Points on a hilly landscape, in no order, each with its height.
A ball rolls from a point to the lowest of its 3 nearest points, and stops where none of them is lower. Distance is the straight distance between rows; heights are no part of it.
lapeg height 6.02: [ 76 155 177 163 121 151 136 160 121 126]
vod height 5.71: [ 90 152 161 155  96 165 138 157 107 124]
tad height 5.91: [ 85 150 184 151  93 162 148 157  90 122]
kib height 3.20: [157 114  66  90 116 117 131  97 132 131]
Lus height 4.68: [131 139 101 127 108 138 125 125 133 128]
pibun height 4.30: [109 167 142 140 170 135 108 164 128 136]
riv height 4.17: [137 130  93 123 110 144 128 114 133 126]
mizo height 3.75: [129  72 176 161  81 116 169 115 122 115]
kima height 4.71: [128 106 171 158  93 135 159 145  76 135]
dizim height 3.43: [133  65 184 130  53 126 151  70 112 106]
fufig height 6.66: [ 81 176 227 155 145 137 145 182 100 134]
silub height 3.31: [115 208 156 125 180 147 120 159 101 127]
Vavi height 6.52: [ 80 170 210 154 145 138 142 180 110 131]
Badi height 1.02: [138 114 132 134  98 134 139 130  93 132]
Fim height 1.14: [141  70 147 131  99  99 150  91 146 119]
Tatav height 5.17: [119 130 161 149  90 144 148 146  80 131]
Rogo height 2.21: [127 230  97 118 202 153 110 138 156 115]
kevam height 2.70: [141 148  78 119 180 120  80 153 152 144]
dos height 1.65: [133 189 132 127 185 144  95 146 111 132]
leve height 0.38: [134  66 145 122  84 109 148  76 153 109]
bivok height 3.33: [166  73  74  73 151  80 124  77 145 128]
meba height 4.14: [155  84 137 136 107 104 149 118 115 134]
vere height 1.62: [127 207 138 121 177 152 109 150 115 121]
dati height 1.46: [147  64 132 124 114  92 147  95 144 125]
zafe height 5.52: [ 99 172 185 143 160 132 123 174 108 129]
kirud height 5.38: [ 96 189 189 137 169 134 127 172  96 135]
ziken height 4.12: [139 129  41 104 158 118 101 125 179 139]
ruzak height 6.10: [ 74 161 192 166 117 156 143 164 113 122]
Vuv height 2.69: [151  62  86  85 136  76 124  72 164 126]
nenum height 3.44: [142 123 110 129 105 139 136 126 110 137]
zago height 3.50: [159  68  67  62 161  74 114  72 154 120]
pid height 6.27: [ 87 153 164 159 130 145 128 159 127 126]
sope height 5.51: [101 141 160 150  91 160 143 147  96 126]
giran height 4.46: [110 140 127 150 104 151 130 142 124 122]
vof height 6.59: [ 92 145 153 154 132 148 125 161 136 126]
nom height 3.14: [128 225  82 116 203 160  94 135 167 120]
Mis height 1.57: [133  74 152 141  90 103 154  93 146 116]
Raz height 4.82: [111 172 156 142 174 140 106 159 114 135]
nole height 1.99: [142 189  91 112 188 146  78 146 132 133]
murev height 3.84: [147  83 150 143  99 108 157 120 113 130]
Sipoz height 0.77: [117 139 113 141 115 145 126 140 142 126]
Ronik height 3.25: [156 116  47  77 132 119 120  93 148 131]
daba height 1.93: [135 134  69 123 165 121  91 144 172 138]
Rogu height 4.09: [156  80 128 127 113 100 141 112 116 134]
dagug height 5.67: [114 137 139 145  92 153 136 144  96 125]
Sigi height 2.87: [163 102  70  84 137 101 126  86 130 132]
Zam height 3.90: [136  63 192 123  48 120 150  66 100 112]
Lis height 3.96: [161  95 116 120 109 112 140 120 111 137]
Nonu height 1.69: [149  60 121 107 120  90 142  86 151 127]
todak height 0.45: [129 133  75 123 145 131 110 132 174 136]
vama height 3.70: [145 124  37  94 140 125 117 109 176 134]
sules height 6.63: [ 72 171 221 161 139 140 145 184 113 129]
zipes height 1.79: [122 136  94 135 157 133 103 147 156 140]
Ked height 2.96: [136  72 164 153  87 106 163 112 126 124]
zate height 0.49: [127 217 118 116 182 153 107 146 125 121]
biva height 2.37: [121 139 106 141 149 138 105 151 154 132]
bigib height 2.63: [133 115 145 138  93 136 143 135  89 135]
petun height 5.56: [ 98 196 200 137 165 134 136 172  94 134]
zad height 3.63: [124 137  95 131 125 144 116 135 155 128]
Nes height 5.72: [111 141 144 143  95 156 132 143 106 126]
derok height 4.13: [159 105 124 126 111 113 144 117 102 135]
nuga height 2.06: [148  64 106  95 137  84 134  81 155 124]
Ler height 4.38: [133 128  72 124 118 141 121 124 150 132]
gare height 3.91: [132  71 184 141  52 130 161  78 115 108]
Tepu height 4.11: [119 149 120 136 176 128  96 159 137 134]
Kiti height 3.82: [159 107 102 113 119 112 135 111 116 137]
Roza height 1.86: [131  65 159 116  66 111 148  65 135 108]
Bokol height 2.60: [163  88  88  93 134  92 131  94 134 133]
zuroz height 0.73: [148 194  70 104 194 146  70 134 145 127]
Rikit height 3.98: [147 124  51 102 126 131 117 117 167 135]
Fikik height 2.86: [147 143  62 110 188 120  72 151 163 147]
diga height 1.25: [133  64 130 107  99  96 138  69 159 110]
sada height 3.73: [164  93  43  64 145  91 122  76 142 129]
Kob height 4.69: [131  89 176 160  91 122 163 133  99 136]
vodu height 3.52: [148 113  83 102 110 129 124 107 125 128]
Bop height 6.20: [ 81 159 186 161 139 148 130 160 123 122]
num height 3.76: [109 139 115 149 134 149 121 148 145 130]
tipe height 4.10: [138  97 159 151  98 122 156 137  92 134]
Zoz height 4.83: [109 186 173 135 170 131 122 164 102 128]
Novo height 4.15: [123 137 116 133 105 148 131 129 121 128]
manu height 4.06: [141 131 103 120 107 137 131 126 119 133]
mas height 2.23: [139 174 107 117 184 132  85 152 130 139]
fovek height 3.53: [117 151 130 150 157 133 109 162 139 131]
ful height 2.83: [136  72 167 145  72 118 158  91 142 111]

Call two points neighbours if one is among the 3 nearest of the other. Go from one point of each pair to the other, from neighbour to neighbour, staying as low as possible. Name the highest point that can't be avoided.
Sipoz / todak -> zad
Badi / lapeg -> ruzak
zate / leve -> ziken

Where does a ball stop that starts at each point below?
Ronik -> leve
riv -> Badi
Lus -> Badi
Nes -> Sipoz
kirud -> todak
mas -> zate
zafe -> todak
Fikik -> todak
Tepu -> todak
Ler -> Sipoz
